Each row is a point on a tangle of strands that fork and nearly touch. The rows are in no order.
(in the rows, 128 means zero)
Points whose rows are less than 60.1 apart are linked; no others are. Some points are linked to none.
fus: [139, 133, 192, 158, 166, 163, 108, 110]
Lem: [ 95, 123, 188, 150,  90,  96, 160, 186]
Fim: [158, 169,  89, 101, 120, 168,  82, 119]
bek: [149, 138,  92, 102,  98, 159,  95, 128]
Kirog: [190, 125,  48, 130,  95, 104, 131, 110]
Goviv: [173,  93,  57, 115, 104, 106, 149,  93]
noz: [130,  87, 122, 173, 182, 138, 171, 160]
Bobu: [147, 143, 154, 138, 190, 156, 154,  90]
bofiz: [ 53, 151, 148, 136, 173, 104, 146, 178]
viluv: [164,  96, 132, 126, 134, 177, 128,  74]
vasi: [134, 126,  31, 112, 115,  69, 149, 108]
gurov: [108, 170,  96,  85,  86, 122,  95, 146]
kon: [125, 109, 190, 163, 119, 116, 115, 200]
duf: [148, 105, 157, 138, 128, 190, 105,  82]
fuzi: [ 90, 155, 176, 122, 168, 135, 128, 120]
fuzef: [151, 191,  87,  95, 128, 123,  78, 111]
Sebin: [ 92, 140, 182, 135, 115, 109, 157, 161]
ton: [159,  91, 103, 117,  28, 132, 131, 134]
viz: [ 71,  96, 138, 148, 204, 124, 127, 184]
nor: [162,  96, 109, 113, 117, 162, 129,  84]
Roba: [ 95, 148, 184, 144, 145, 122, 129, 157]
bas: [157, 141, 144, 155, 194, 154, 160, 126]
Navo: [106, 125, 130, 100, 166, 141, 140,  78]
vok: [199, 155,  74, 131,  90,  97, 113, 102]
kubu: [186, 179,  90, 126,  92,  89,  98,  84]
Vel: [140, 112,  93, 104, 105, 154, 112, 106]
lasos: [153, 130, 194, 170, 155, 149, 105, 156]
Moli: [114, 109, 191, 160,  96, 104, 131, 199]
gifit: [ 84,  75, 135, 154, 198, 115, 140, 166]
bamun: [130, 137, 151, 112, 171, 137, 158,  88]
Suron: [159,  86, 118, 118,  43, 155, 123, 120]
periz: [140, 151,  47, 110,  96,  60, 137, 122]
Vopi: [115, 128, 136, 128, 138, 107, 206, 159]
fofe: [104,  70, 131, 165, 170, 124, 163, 174]
zigop: [156, 165,  76, 118,  66,  56, 126, 114]
gam: [157, 109, 134, 174, 187, 149, 165, 150]
lir: [101, 110, 105,  87,  34, 113, 129, 143]
Pefe: [168, 188, 101, 100,  97, 102,  85,  90]
zifu: [152,  97,  50, 108, 123,  84, 158,  84]
lipo: [ 52, 133, 155, 137, 147,  92, 145, 198]
vire: [158, 139,  79, 110,  35,  77, 131, 140]
bedi: [145, 119, 182, 148, 146, 175, 112,  91]
lele: [ 70, 144, 189, 127, 149, 150,  99, 110]
neb: [168, 121,  90, 111,  40, 111, 121, 143]
sug: [ 94, 168, 170, 132, 204, 149, 119, 122]
siti: [ 76, 143, 138, 144, 197, 124, 143, 171]
siko: [154,  78, 158, 127,  62, 159, 133, 101]
kogif: [ 59, 136, 152, 109, 145, 168,  86, 105]
Vez: [146, 118, 189, 173, 138, 137, 108, 179]
gapoz: [ 88, 139, 123,  92, 173, 152, 122,  75]
Vato: [ 64, 141, 127,  98, 166, 171,  91,  96]

A fork is a point with three links, a tip a point with one. Leave the first point through the second and follow the links. Name the first fork or tip that comes.
bamun, Navo => fuzi
noz, fofe => lipo
vire, neb => siko

Name the points in between on the shortest way along the links from the first point to the second, in order.
kubu, Goviv => vok, Kirog
periz, Suron => zigop, vire, neb, ton
fofe, siti => gifit, viz
viluv, Pefe => nor, Vel, bek, Fim, fuzef
